Each row is a point on a landscape with many valleys, with its height.
From any point a ball takes the steepest step (drop divided by distance) to one of its 2 nearest points. It stops when none of these is lower. Distance is the straight distance between rows; heights are no part of it.
(385) height 1.98: [ -1  -1 -13   5  -9  -2 -18  13 -30  14  49  13 -15  25 -16   4 -13   0
  34 -21 -16 -22  20  -5   1 -13 -28  20  21 -15  29  20  17  29  17  12
  -8 -23  -3  -7  26  33 -32  42  -6  17 -24  16  31  -8  22 -15  -9  24
  25]
(708) height 3.92: [  5  18  14  -8 -46 -40   0  11 -41 -33  -1  44  29 -15 -13   9  11  16
  19  17  41   1  -2 -14  26  12  10  11  18 -39 -12   3   5 -41  -7 -22
  15  27 -17   3   6 -33  34 -19   8   3 -24  14  41   2  29 -29 -15   1
  16]
(987) height 4.78: [  3  -3  23 -16  17  -5  -3 -11   5 -26 -25  14  13  -2  11 -15   1   3
 -28   7  23  28   1 -30  -8  12   6  14  19  -9 -34   1  -1 -19 -14 -14
  15  20 -33 -10 -18  -7  33 -36  17  -4 -12 -17   5  -8   4  -4  16 -39
  -8]
(456) height 0.24: [ 19   9  18 -14  63  -9 -12 -27   2  -3 -31 -16   0  -6  17 -46  13 -17
 -31  -2  11  37 -12  -9  -2  52   6  21  24   1 -45  19  -8  -1  25  13
  10  12 -12   2 -13  11  34 -27  18   4   4 -28 -33   1 -21  17  14 -44
 -41]
(997) height 3.13: [ 13 -30   1  -2 -26   4  51 -15  51  34 -19   9  36 -55 -12  44  30 -20
 -22  -1  13 -11 -32  17  -7  29  15 -11 -55  18   3 -33 -36  -6  -3 -30
  -8 -17  35   3  15   3  -2 -11 -14   8  53  18 -59  47 -13   5  -6  28
  -8]
(936) height 3.19: [  0 -19  24  -3  -3 -28  -4  24   9 -38 -41 -26  28   9  -1   0 -33  20
  -7  28  16  -9  23 -34   7 -28   6  -5  28  15   5  13  -8 -26 -27  -4
  -4  -8 -24  31  15 -33  17 -29  26  -7  11   7  18 -12  -1  30  -3  -1
   1]
(25) height 6.95: [  3 -12 -11   1  -1  17  18  -1  15  28  -1  18 -22  12 -18  25  10  13
  22  11   7  12   0  10  18 -36  -6  10 -37  -4  -7 -14  24 -13 -27   7
   5 -15  11 -36 -19  14 -21  23   5  -1  -9  18   3 -31 -14   2  22 -13
  36]
(826) height 3.38: [ -5  -6  -5 -14 -10 -29  20   1   0  -7   5 -46   9 -28  23  -6  18 -27
  54  39  29   1  -6  22  39 -15   1  -6 -39  10 -11   9 -15 -15  -2  40
  12   9  51  41  11 -36  16  14   7  -8  53  12 -16  11 -49  -2 -49  46
  -5]
(977) height 6.42: [ 13 -13   7 -10 -28   7 -15 -15 -10  -3  20  48 -15  45 -11   4  11   3
   5 -14   8  31  10 -58   1 -37  -9  21  13 -43 -12   7  14  -8 -29 -19
  12  16 -40 -32   7  22   6  -2  16 -13 -30 -19  26 -34   2 -12  45 -41
  49]
(164) height 3.48: [  3  29 -22  18 -24   6 -20  23  -6  13  14  -1   1 -20 -29  20   0  17
 -32 -58 -24 -54  -7  36   1  33 -25  -1  -1   2  66 -20  -9   7  32  -5
   1 -10   0  16  31  29 -14  18 -48  -9  -9   0 -16  12  23   5 -15  27
  -8]
(141) height 3.29: [ 11   2  -6  17 -27  25  24  21  32  10 -34  12  -7 -18 -42  60  15  47
  -7  -3  14 -18 -21  52  12  18   4 -21 -59  -6  16 -50  16 -22 -17  -3
  12  11  24 -34 -23 -14   6   0 -37 -25 -27  29  -1 -12  11   7  12 -12
   5]
(398) height 4.25: [  7  30  -9  20  18  27 -13  30 -17 -24 -15  -7  -3 -20   3  -3  -3  14
 -45 -30 -15 -39 -15  42 -35  73  19 -44  30   0  35 -28   7   3  40 -26
  -4  20   0   7  -1  -4  -2 -15 -47 -15 -11  -4 -17  31  38   9   0   0
 -51]
(74) height 3.52: [-12  29  -3 -12 -68 -38  -7  -8 -19 -10  19  19  16  10 -13  26  21  19
  26  20  12  14 -12 -20  26 -18   7  14  11 -18 -10  -1  -8 -40 -28  -3
  21  21   4   3   0 -46  28   3  -6  -3 -11  12  43   6  13 -32 -23  33
   7]
(985) height 5.40: [ -9  33 -22   4 -84 -20 -41 -12  37  17  23  17  14  30 -18  53   2  36
 -15 -51 -28 -17 -21 -15   9 -30  -7  -2 -11   6  51 -33 -31 -17 -29  20
  10  20 -17   6  22  -3   3   8 -54 -34 -36  -1  24   5  19  -3  10  52
   5]
(913) height 1.00: [ -5  35 -16 -12   7   4  11 -12 -33  -7  15  17 -16 -33  -6  -6  40 -23
   1   1  27  17 -24  40   5  66  27   3 -27 -23 -30 -31  13 -23  30  -9
  39  35  13 -15 -20   2  20 -20 -15  10 -10   3 -14  16   1 -42 -31  -5
 -21]
(893) height 7.91: [  0  -5   6  -8  10   0   0 -13   3   3  -3  16  17  -8  -5   3  14 -19
 -32 -17  -1  -3   7 -37 -28  14   4   6  40   1  -1   2 -16   3   0 -39
  -4 -20 -34   3  16  18   7 -18  12   6   8  -8 -15  30  17  -5   5  -4
  -1]
(296) height 7.79: [ -4 -10  -2  -9  18  27   2 -32   4  29   5  20 -15  15  -4   1  18 -12
 -41 -30 -27  16  -4 -32 -28  -2  -4  18  12   0  -1  -5  -7  17   4 -41
   1 -18 -23 -26  -9  38 -16   1   8   8  -3 -19 -17   8   7  -2  24 -28
  -2]
(341) height 2.34: [-11 -15  -5   1  23  27  20   1   3  26  24  -8 -14  -6  14 -16 -10 -17
   0  15 -29 -11  11  22 -25 -27  -6 -14 -13  34   5   0   9  39   3   1
 -21 -30   2 -15 -18  14 -37  35  -1  16  28   1  -6   0 -11   3  -1  16
   7]
(1004) height 0.56: [ 11 -31   4  -7  15 -21   8 -16   1  30  18 -11   7 -11 -14   2   2 -20
  29  32  26  26   3 -28  37 -12 -22  32   1  -3   0  30  -5 -10   0  18
   8 -49  -4  14  39  28 -10  11  31   9  34   0 -33 -19 -37  20   1   3
  45]
(627) height 4.61: [-22  24 -11 -10 -20  11   4 -28 -31  23  51  33 -26  19   7  16  19 -26
  29  -6 -15   0  -4  -7 -27  -8  13   0   6  -7 -12  -1  15  15  -3 -16
  11  -7  -3 -40 -23   9 -13  16   9  34  -2   4  27  31  12 -65 -22  16
  11]
(978) height 4.55: [-31  31 -15  25   1   4 -45 -28  42   7  -8 -27   5  17  39 -22 -28  -9
 -50 -24 -40  15 -14 -29 -51   7   6  -2  16  23   3   2 -32  35  -2   7
 -17  27 -24  20  -8 -11   7  -2 -19 -15  10 -35  12  53  15  21  11  20
 -64]
(946) height 3.43: [ -5  -2 -16  -3  26  26  29  28 -25  -5   9 -14 -24 -10  13 -13   0  -5
  35  34  -8 -15   5  60   9 -20   4 -41 -17  11 -14  -3  34  13  12  17
 -19  -5  56 -21 -30 -20 -30  31 -12   4  11  14   8 -18   0 -12  -8  13
   5]
(290) height 3.97: [  2 -14   1   8 -26 -10 -33  38  29 -14  -2  20  14  36   0  10 -50  28
  -5 -55 -35 -53  25  -4  16 -44   1 -21  28  15  64  -3 -10   6 -15   3
 -36 -15 -25  14  41  12 -25  12 -26  -7 -44   4  38  -4  21  19  -7  30
  23]
(276) height 1.23: [ 18 -39  20   2  54  16  23 -12  16  39  -2 -23   6 -16  -1 -30  -4  -8
 -18  15 -17  17  -9   4   3   6 -19  15 -12  18  11  16 -12  25  12   0
 -25 -46   7  10   6  44 -36  24  23   6  37  -3 -53 -28 -30  43  16 -14
  12]
(34) height 3.08: [  3  -6 -19  -3  24  16  35  32 -25  -3  -8  15 -17 -22 -21  10  18  -3
  26  30  24 -15   2  54  25   7   6 -21 -23 -11 -13 -16  36 -12   9  -3
   4 -12  33 -34 -18  -5 -17  14  -3  14   3  25  -8 -24   5 -10 -10  -4
  23]
(605) height 4.23: [-32  20   1  26  -2  -2 -27  -6  21 -11  -4 -46   0  13  46 -39 -41 -15
 -18  10 -31   4   3 -30 -55 -12  13 -14  29  38  -7  26 -28  37  -6   7
 -18  27 -15  36  -8 -36  10 -15  -5 -10  20 -22  22  48  -1  13  -8  22
 -60]
(155) height 2.31: [ 38 -30   5  10  18  25  31  16  34   4 -61 -18  28 -50 -14  13  21   6
 -34  -8  19 -20 -28  53   2  62   4 -29 -43  13  10 -21 -10  -4  38 -16
 -12  -6  38  12   5  -6  10 -18 -27 -17  31   6 -70  15 -11  42  17  -2
 -33]
(325) height 5.04: [-18   8   2 -13 -12   9   9 -28  16  -4  -5  20   1   1   8   7   7  -3
 -17  17   7  26  -8 -19 -16  -5  25   8 -10   1 -27 -17  -9 -18 -23 -13
  16  25  -8 -23 -36 -22  19 -21   3   2  -5 -10  18  12   3 -18   8 -16
 -10]
(808) height 5.67: [ -5  20 -12  -5 -55   0 -36  -5  16  11  16  36  -6  32 -28  39  11  33
 -12 -44 -11 -12  -2 -24  12 -23  -9   6   0 -27  35 -27  -5 -13 -19  -2
  15  24 -22 -18  16  16   6   5 -36 -27 -53  -5  30 -20  24  -9  30  -7
  17]
(182) height 7.43: [-13  21  -2  11  38   1 -34 -31   7  13   7 -31 -17  30  26 -34 -14  -4
 -18  -1 -30  34  -3 -22 -11   5 -17  29  22   0 -18  30 -10  29  16  24
   5  12 -15   8 -14  13  14   3  13   2 -10 -35  -2  -2  -8  15  12 -29
 -29]
(196) height 7.11: [ 12   0  12  12  43 -10 -21   6  -9 -13  -3 -20  22  10   1 -22 -25  -1
 -10 -31  -9 -24  28 -10   0  16 -17  -1  55  -1  37  28  -7  15  25  10
 -23 -29 -25  35  38  12  -1  -8   9  -2  -4 -13  -8   3  13  21  -7   5
  -5]
(180) height 1.33: [ -7 -18  -3 -14   7 -20   8 -26 -13  18  28  -2 -10  11   7  -6   3 -35
  39  44  14  33  12 -47  16 -33  -2  25  17   4 -25  39   1  -4 -11   5
  20 -21  -9   7  24  15  -1   0  31  20  28  -4  -8  -9 -35 -17 -12  -5
  35]
(693) height 2.74: [ 28 -36   1  -3  10  25  45  -6  50  35 -41   7  28 -56 -20  23  33  -2
 -43 -22  -1   2 -30  18 -12  46   5 -21 -46  22  -3 -23 -21   8  18 -51
  -7  -8  36  -1   3  18 -14 -22 -17  13  48  12 -71  32 -14  17  18   1
 -38]
(129) height 1.31: [ -9  -7  -6   8  20  17   3   4 -10  -6  17 -41  -1 -35  45 -44  -5 -35
  -9   9 -10 -16 -11  45 -38  15  19 -37  -4  34  11  12  -2  40  43  21
 -44  -3  24  36 -14 -22 -11  21 -30 -12  53 -25 -21  42  -8  21  -8  39
 -43]
(82) height 7.26: [  3   4   5  12  54   6 -17 -15   1   4 -14 -52   3  -6  26 -51 -13 -12
 -23   2 -17   5 -10  13  -7  28  -9  -2  11  17   3  28 -16  32  42  34
 -21 -12   5  35  -7  -2  11   7  -4 -11  27 -31 -24   8 -16  47   8  -3
 -39]
(195) height 1.17: [-11   6  -7   7  -6   2 -14  10 -19   3  36  -5 -25  38   9  -9 -19  10
  44  -2 -24  -3  26 -14  -7 -44 -20   7  30   1  -4  28  22  30  -7   5
  -6  -4   4 -14   4   2 -23  32   6  13 -27  19  53  -7   9 -22  -6  13
  19]
(660) height 3.10: [ -6 -26   1 -11 -13 -23  36 -16  19  12  26 -33  18 -40  24  -6  10 -44
  35  35   9  -7  -1  19   6 -20   8  -5 -53  34   1   0 -27  10 -13  33
   1  -6  32  30  18 -10 -10  23   4  -2  77   5 -29  26 -55   2 -39  51
  -2]
(30) height 2.99: [-13  14  -4  -6 -76 -22  -1 -17   7  19  23  13   2  27 -18  39  15  33
  28  18 -10   8  -8 -19  11 -59  11   4  -9   8   0 -15  -8 -19 -49  12
   8   6   6 -12  -5 -37   4  25 -19 -13  -8  16  49   7   1 -23 -11  42
  16]
(878) height 2.65: [ 12 -12 -19  10  -3  -7  23  24  -9   6 -13   8   5 -22 -37  30  12  11
  29  13  33 -18  -1  40  46   3 -17   7 -31 -12   8  -2  20 -16   3  14
   8 -24  22  -8  11   0   1  19  -6  -7   2  23 -11 -23  -4  12  -5  18
  37]
(783) height 6.89: [  9 -18  15   4  13  -3 -30   3  -4 -21  11  20  -2  35  -2 -11 -21   4
  -6 -42 -10   2  28 -45  -7 -13 -15   9  53 -23  19  23   5   9 -13 -10
 -15  -5 -37  -3  29  38  -5  -9  20   3 -43 -17  12 -22  24   3  21 -41
  17]
(476) height 1.84: [ 28 -22  11  -2  24  -4  24   4  23   5 -39 -32  19 -32  -1   9  15  -9
   7   8  35   1 -19  40  36  40 -19   3 -43  -1   4   4 -11 -12  33  30
   3 -22  32  19  13   3  14  -3   0 -13  34   1 -59  -7 -33  42  -1   2
   3]
(481) height 4.99: [-29  36  -1  -8 -35   7  -3 -36 -12   4  34  33 -18  17  16  12   7  -2
   4  -8 -16  20  -5 -18 -37  -5  21  -2  11 -13 -19 -10   2   1 -18 -21
  14  30 -16 -34 -36 -17   8 -10   8  15 -23  -5  47  36  20 -57  -8   5
  -7]
(439) height 3.09: [ 20   3 -19  17 -42 -10 -33  31 -13  25  24  15   6  -9 -50  30 -14  21
 -12 -61 -21 -57   5  21  30   8 -37  12  -6 -13  75 -14  -7  -1  23   8
  -2 -25  -6  21  57  46 -26  28 -45  -1 -27  10  -7 -14  16  12  -7  22
  24]
(934) height 0.98: [ 23  21  15 -15  36  -2  -9 -27 -18  -2 -18  18   4 -20   0 -30  30  -1
 -41 -25  19  37 -21   1  -7  65   0  30   7 -19 -39  -9  -4 -13  29 -16
  31  23 -22 -10 -10  25  28 -37  -6  -6 -18 -19 -28   4  -7  -4  13 -47
 -33]
(100) height 5.93: [-10   7  -7  -1 -47  -3 -23  28 -10 -11   8  48  -9  24 -24  30  -6  28
   9 -36  -8 -32  17  -5   4 -18   4 -12  19 -27  29 -22  18  -8 -18 -15
  -2  14 -20 -26  12   6  -8   4 -20  -3 -58  19  49 -13  43 -22   8 -11
  22]
(340) height 3.91: [ -3  23  -9  -6   6 -14   5   4 -36 -12  19   3  -5  -7   5  -6  20 -22
  39  14  22   2   6   8  14  13  -3  12  19 -18 -19  26  15   0  19   1
  10  -2   8   3   5 -10  12   4  10  21  -2  12  19   9   8 -36 -32  25
   4]
(781) height 1.70: [ -3  25   9 -20  -5 -12  21  -6 -17 -34 -11  13  12 -38   6 -11  16 -11
  -4  27  47  26 -23  27   4  59  48  -5 -19 -17 -38 -33   1 -47  13 -11
  14  53  15  10 -37 -43  41 -30   1   7  -2  13   2  23  -1 -25 -30  -2
 -24]
(405) height 2.60: [  0  10 -21   9 -27  -9 -23   3   3  20  27   6   6  14 -23  22  -5  21
   6 -34 -15 -18   1   1  19 -19 -32  19   2   0  44   0  -7   7   7  23
   3 -13 -10  10  29  22 -12  29 -25 -11 -19   0  18 -11  11   9   2  39
  22]
(668) height 3.69: [  5  22 -22   9 -18  21  13   1  14  22  -6   1 -18 -13 -34  46  34  26
  11 -12   8   2 -32  54  21  15 -14  -3 -66 -10   9 -38   9  -8  -2  27
  23   8  37 -28 -22  -1   1  14 -38 -15 -18  16 -13 -11  -8  -2  -4  -1
  -7]
(1009) height 4.26: [ 23  -9  34  -7 -19 -48   3  16 -40 -43 -17  48  43 -16 -13  -8   4   2
   3   6  55  -8  10 -36  10  19  14   8  43 -40  -9   9   0 -31  -5 -27
   5   5 -47  17  27 -12  32 -38  28  12 -15   4  16  12  29 -16  -2 -19
  28]
(151) height 7.34: [-20  16  -8  10  31  -2 -23 -14   8   8   0 -51 -17   7  38 -41 -17 -17
   7  22 -24  21  -2  -2  -2  -9  -9   2   1  20 -21  35 -14  31  19  32
  -1  16  13  22 -17 -15  12   7   3  -7  17 -23   3   4 -27  20  -4  -2
 -35]
(490) height 1.79: [  0 -23  -1   0  45  15  27  -8  12  20  11 -30 -11 -12  24 -33 -11 -22
  15  34 -14   9   3  22   7 -22 -12   0 -32  28  -7  18   2  22   4  25
 -13 -21  25   2 -10  19 -33  26  14   7  40   1 -28 -24 -35  18   4 -10
   9]
(537) height 4.29: [ -1 -24   6   6  -9   3 -30  51   8 -30  -1  19 -10  44  -3  -3 -44  23
   2 -49 -36 -38  40  -7  -8 -44   1 -31  36   7  42  -8  21  25 -23  -8
 -39 -17 -20  -7  26  28 -37   9   3  11 -55   9  33 -27  37   6  13  -7
  26]
(257) height 3.87: [ 11  20  -9  15   0   7  -6  36 -22  -9 -13  10   7 -32 -33  17   5  11
 -34 -36   1 -55   3  34   2  58   0 -17  23 -13  40 -21   3 -13  28 -32
   6  -3  -8  12  31  15   4 -16 -34  -6  -7   9 -18  20  33  -3 -13   3
  -7]
(741) height 3.56: [ -2 -22  27   7  23  -5  -4   7  20 -24 -35 -46  11   4  16 -28 -39  -6
 -14  35  -7   4  25 -30 -11 -26   2 -16  16  44 -12  20 -10  16 -23   3
  -4 -16 -15  31  -1 -24   2 -25  25  -7  24  -1  -6 -16 -23  35   3  -7
 -16]
(489) height 4.92: [-40  42 -17  15 -38   1 -37 -13  47  -2   1  -7   3  26  24  11 -24  22
 -37 -29 -36   6 -13 -19 -37  -7  15  -5   7  13  16 -28 -27   7 -23   6
  -7  41 -17   6 -20 -29   6  -3 -30 -21 -21 -17  41  42  28   8  11  27
 -44]
(951) height 3.99: [ 13 -24   7 -14 -43 -25  21   1  27   6 -25  11  18   5 -26  56  14  24
  21  29  45  19 -23 -15  39 -22  -7   7 -36 -15  -7  -3  -3 -44 -38   9
  19  -7   2  -8  15 -17  21  -2   5 -24  -3   6  -2 -21 -18  16  17   1
  39]
(505) height 2.45: [ -6  -2 -22 -13   7  -5  31 -21  -8  23  26  -3   1 -36   3  11  40 -49
  19   7  18  -5 -16  36  13  20   8   6 -43   2  -2 -18 -12   2  18  21
   7 -10  41   2   4  15  -6  18  -5  16  50   6 -50  21 -15 -17 -37  31
   4]
(426) height 1.40: [ 21 -13   3  -2  61  18  16  11  -3 -12 -38 -20   2 -20   2 -20  12 -11
 -11  15  21  -3  -8  40  16  39   3 -17  -4   6  -9   6  10  -6  32  11
  -3 -11  23   5 -12  -1   7  -6   0  -7  18  -6 -44 -17  -7  32  12 -20
 -15]
(331) height 2.63: [-16   9  10   3   3  -7 -11 -17 -11 -17  11 -10 -17  23  36 -25 -14  -6
  22  29 -10  26  16 -48 -21 -32  -4  11  30   8 -42  42  -1  11 -20  -9
  14  25 -16   0 -10 -19  19 -23  37  15  -7 -11  27   3 -13 -31 -10 -21
  -7]
(497) height 6.78: [ 14 -24  -4  -5   9  21  10 -17   5  31   0  32 -30  25 -20  10  20  -2
  -5   0   5  35  -4 -25  14 -20 -10  34 -20 -27 -13   0  21 -17 -18 -12
   3 -24  -7 -37 -10  46 -26   7  20  -6 -10   0 -17 -46 -19   6  45 -50
  43]
(44) height 7.66: [  1  -3   4  -1  34  35  -7 -26 -29  21  18  23 -42  39   8 -20   0  -8
 -21 -27 -33  24   4 -18 -42   6 -13  24  20 -19  -7  12  19  27  15 -28
  -2  -5 -28 -41 -27  49 -24   9  29  25 -27 -21  -7  -7  14 -23  24 -56
   1]
(263) height 7.01: [ 15 -27  18  10  19 -25 -32  10  -1 -16   6   2  23  23  -8  -9 -40   4
   3 -36  -6 -19  37 -44  15 -16 -13   5  59 -12  40  33  -6   6  -5   3
 -25 -35 -36  30  63  22 -10 -10  22   2 -18  -9   6 -14   8  22   1  -5
  23]
(782) height 3.89: [-21  -4  17  14  -8  -7 -10   4  15 -33 -24 -48   7  17  27 -30 -54 -10
 -18  37 -20  -2  17 -46 -46 -34  21 -17  25  61  -9  21 -30  25 -25  -9
 -13  16 -18  38 -14 -46   7 -37  17  -5  22  -2  14  15 -16  17  -6   5
 -49]
(805) height 1.65: [ 14  20   4 -17  20   7  11 -15 -39  -6  -1  37  -8 -24  -8 -17  28  -2
  -9  -6  28  25 -11  18   1  46   8  17 -16 -32 -37 -19  22 -19  23 -23
  39  22 -18 -31 -19  23  18 -29  -6  10 -25  -5 -11  -4   1 -35  -5 -46
   0]
(995) height 2.23: [-22  12  -4  -3 -44  -6  -7  -9   0  10  27   4 -15  37  11  13  -8  19
  31  15 -26   8  13 -31 -14 -66   3   3  17   9 -16   5   5   3 -41  -4
   6  12   1 -19 -13 -30  -5  15   0   0 -14  15  59   5  -3 -32 -10  18
  12]
(134) height 4.01: [ -6 -12  16  -3  -7   9  18  37   6 -37 -39   6   6   2 -13  10 -16  31
  -9  35  14  -5  11   8   9 -25  18 -17  -7   5 -15 -26  21 -24 -31 -13
  -6   7   9 -16 -29 -39   7 -18  21   2 -15  19  25 -27  24  10  11 -13
  10]
(105) height 5.19: [-24  48 -27  13 -52 -18 -53 -21  48   8  19  -8   7  31  14  26  -8  29
 -25 -46 -38   4 -24 -15 -12 -20 -11   7  -8  10  37 -26 -34   1 -17  31
   8  28 -18  22   8 -11  10   5 -42 -34 -23 -23  25  19  12  15   7  50
 -24]
(883) height 1.24: [-21 -15 -10 -12   4  -4  29 -26  -4  26  22   2 -22  11  25  -4  -5 -34
  38  43  -7  16  16 -27  -2 -54  16   2 -14  16 -35  12   0   0 -35   2
  16  -1  13 -15 -13  -4 -22   2  29  23  36   6   0  -3 -34 -33 -14  -7
  22]
(1013) height 1.32: [ 16 -43  12   6  24   7   7  -1   1  44  24  -2   2  -6 -24  -9 -14  -1
  12  17  -1  24   3 -12  22  -6 -29  44  -6 -10  20  19  -3   6   7  14
 -15 -61  -3  13  28  53 -37  35  34   2  22   9 -33 -44 -32  32  12  -5
  48]
(775) height 4.24: [ -3  12  -4 -11 -13 -12   5 -16 -51   0  45  34 -15   7   2   1  24 -33
  51  11  15   6   7 -22  -5   1   0  19  19 -25 -27  29  21   6   5 -17
  17  -7 -10 -20   6  11  -1   7  31  38  -7   4  24  22  14 -66 -21  11
  25]
(58) height 6.60: [  3  -9  -5   1  -2  16 -21  -6  10  15  14  13 -27  49 -12  -2  -9  22
  10 -12  -8  36  14 -37   9 -39 -23  32  10 -25  -4  15  26  -4 -21  10
   1   0 -17 -21  -7  33 -13  17  15 -12 -36  -5  23 -59  -7   7  47 -45
  35]
(664) height 3.67: [  6 -33  13  -5 -22 -17  15  27  17 -22 -40   8  13   6 -19  28 -10  33
   5  32  29   7   4 -19  28 -40   0   2 -17  -5 -13  -8  13 -36 -46  -7
   6  -3  -7 -11   0 -22  10 -12  27 -10 -10  15  15 -39  -2  25  22 -14
  35]
(979) height 4.40: [-17   0  14  -6 -24  27   5  35 -10 -32 -17  12 -13  26  -5   6 -24  39
  -7  26 -23  -5  26  17 -23 -36  29 -43   3  15 -14 -44  40   2 -33 -22
 -20  21  17 -37 -53 -44 -14  -6  17  17 -33  26  47 -25  39  -9  10  -9
  -2]
(586) height 2.22: [ 33 -17   0  10  17  -7  10  17  -2  10 -27  -9  17 -27 -38  19  10   9
   3  -6  34 -16  -5  30  43  37 -34  20 -19 -15  21   5   1 -18  31  15
   8 -36  10  19  31  19   5   5   1 -11  11  11 -41 -26 -17  39   4   2
  29]
(485) height 0.85: [ 23 -17   9 -23  71   7  18 -25   9  10 -35 -12   0 -12  17 -43  18 -31
 -20  16  11  26 -13   5   8  43  16   4 -14   7 -48   6  -3 -10  18   8
   8   5  17 -13 -14  26   4 -19  22  16  26 -14 -55 -12 -24  24  20 -51
 -29]
(225) height 2.78: [  6 -35  -4 -11  -1  -8  56 -13  16  21  19 -11  27 -57  12   4  27 -48
  16  18  15 -22  -4  43   1   6  11 -15 -55  25   5 -13 -16  15   4  12
 -15 -18  39  13  14  10 -22  25  -1   8  78   9 -57  33 -25   1 -30  42
   9]
(758) height 1.89: [ -9  -1 -13  -1  19  21  20   7 -13   4  21 -12  -3 -27  14 -11   6 -24
  -2   7  -7 -24  -2  39 -20  16   6 -20  -5  20  14  -4   3  31  28  -3
 -20 -20  16   1 -12   0 -11  23 -21   4  35  -2 -20  28   8  -2 -19  35
 -11]
(819) height 2.75: [ 17  -7  -1  12   4  21  20  26  16  -7 -51   0  12 -37 -32  31  12  24
 -29  -3  25 -27 -13  44  13  49   3 -19 -30  -3  10 -26   3 -25  18 -13
   9   5  15  -5  -4 -11  17 -18 -26 -19   2  14 -29  -2  12  21   6  -7
  -8]
(975) height 6.75: [  8  -6  15   9  39  14 -26   8  -1 -14  -6  -3 -20  42   6 -28 -24  23
  -5 -11 -13  28  21 -26   5 -12 -21  19  36 -19 -13  29  28   8 -13   7
  -5   9 -19 -15 -13  24  -5  -2  30  -3 -43 -15  17 -61   7  12  38 -66
   6]
(121) height 4.04: [-10  33 -31   6   2  28  -3  -6   3  24  13  -4 -34  14 -17  16  16  24
  14  -9 -17   2 -11  47   5  -6 -15  -5 -34  -7   2 -31  20  11   7  22
   8  10  27 -36 -42  -4 -12  30 -33  -5 -21   8  19 -11  -2 -13   5   4
 -11]
(352) height 2.28: [-11  16  10  20  24  21 -12  32 -23 -48  -7 -41 -14  19  46 -37 -32   9
   5  13 -33 -20  16   9 -40  -4   8 -50  41  25 -12  29  18  34  13  -1
 -31  17  14  11 -23 -34 -11 -11   7   6 -16  -8  26  15  36  -5  -3  10
 -38]
(790) height 3.55: [  7 -17 -14  12 -42  -9 -32  41   9  16  11  40   2  14 -35  31 -27  25
  -7 -64 -27 -66  16  10  20 -20 -13 -16  10   0  69 -24  -2   8  -4 -12
 -26 -23 -18   3  47  43 -32  32 -42  -5 -40  18  18  -9  21  11   2  16
  33]
(208) height 3.63: [ -6  14 -11 -11  16 -17  10   7 -20 -17   2 -31  -1 -20  16 -13  25 -29
  42  30  27   9  -4  22  38  11   5   2  -8 -13 -28   9   3 -20  19  24
  12  10  43  24  -4 -33  28   5   8   5  21   9  -1   3 -23 -16 -37  26
  -9]
(366) height 2.29: [-12  17   4  -7 -24 -13   8   6  12 -31 -25 -13  20 -13  -3  14   1  10
  -2  28  34  12 -17  11  11  21  28   2 -16  -3 -12 -15 -16 -44  -6   4
   8  32  20  16 -23 -57  41 -17  -2  -8  10  12  15  16  -2   4 -16  16
 -23]
(213) height 4.52: [ 23  14  39 -14  11 -30   1   0 -21 -44 -28  31  37 -24   3 -22   3   6
 -28  -8  47  13   0 -25 -13  45  17  10  35 -24 -25  -4  -8 -27   8 -24
  11  18 -49  14   3 -11  43 -48  13  -2 -14  -7  -2  16  14 -14   1 -30
  -3]
(267) height 1.99: [-19   4   0 -12  -2   1  16 -31 -24   3  24   7 -25  16  39 -17  -1 -33
  39  43 -16  24  18 -37 -21 -42  25   0  -1   8 -60  24   7   0 -28 -13
  16  28   5 -25 -31 -19  -9 -19  42  36  10  -6  21   9 -25 -60 -24 -25
   7]
(245) height 2.80: [ -4  -1  15 -10 -12 -26   5  19   8 -42 -43 -46  18  -1  12  -6 -25  12
  13  50  24   5   4 -19  17 -19  10  -3   3  18 -13  16 -19 -36 -14   4
   5  16  11  34  -3 -64  33 -25  19 -13  25  12  21  -2 -29  23 -17   5
 -17]
(220) height 1.82: [-14   7   0  17  27  21 -13  15 -15 -19  13 -47 -12  -1  51 -43 -24 -12
  -3   9 -38 -17   4  29 -44  -5   2 -43  16  36   0  31   4  56  33  19
 -38  -2  10  24 -19 -18 -18  16 -19  -8  16 -23  11  23   9  14   0  25
 -38]
(745) height 7.54: [ -5  12   2   2  27   3 -27 -34 -22  13  31  -2 -26  38   7 -21  -5  -7
   0 -17 -17  31   1 -33 -19   6 -28  43  34 -27  -8  37  -1  25  19  11
   4   3 -27  -7   1  38   0   6  23  22 -34 -30   3  -7   6 -19  16 -32
  -3]
(136) height 2.85: [  3  -3 -11  -6 -32  -1  35 -29  22  40  14  12   9 -53 -14  43  57 -37
  -8 -14  13  -3 -40  32   1  43  15  -2 -68   2   2 -46 -29  -9   5  -6
  22   0  45  -4   7  14  -4  -8 -18   7  45  13 -66  37 -12 -19 -30  30
 -13]
(41) height 7.19: [ 16   1  20  11  53  -6 -14   8  -6 -18 -25 -56  23  -2  17 -37 -25   0
 -13  -6   0 -17  21   4   1  22  -8 -16  37  14  22  32  -8  12  34  28
 -20 -28 -11  51  16 -15   7 -13   7 -18  22 -18 -10  -1 -12  48   3   4
 -17]
(665) height 6.18: [ -5 -14  12  -3 -28   8  -9  13  -6 -16  -2  56  -9  23 -15  16   1  15
 -14 -35   1 -10  16 -30 -13 -21   9  -7  19 -32   7 -25  17  -6 -26 -39
  -2  10 -39 -33   1  21  -4 -11   7   0 -43   1  30 -20  39 -16  29 -40
  31]

For each start below, name the point where the ball stops.
(34): (456)
(893): (195)
(25): (456)
(325): (195)
(977): (913)
(627): (505)
(44): (913)
(489): (913)

Call two points neighbours if one is among the 2 nearest of the other. Go from one point of each pair to the other, from neighbour to neighbour, staying as low as possible. Name the highest point that can't be avoided.
(276) and (1004): (1013)
(129) and (1004): (341)
(913) and (456): (805)
(155) and (439): (325)
(155) and (505): (997)
(276) and (883): (180)
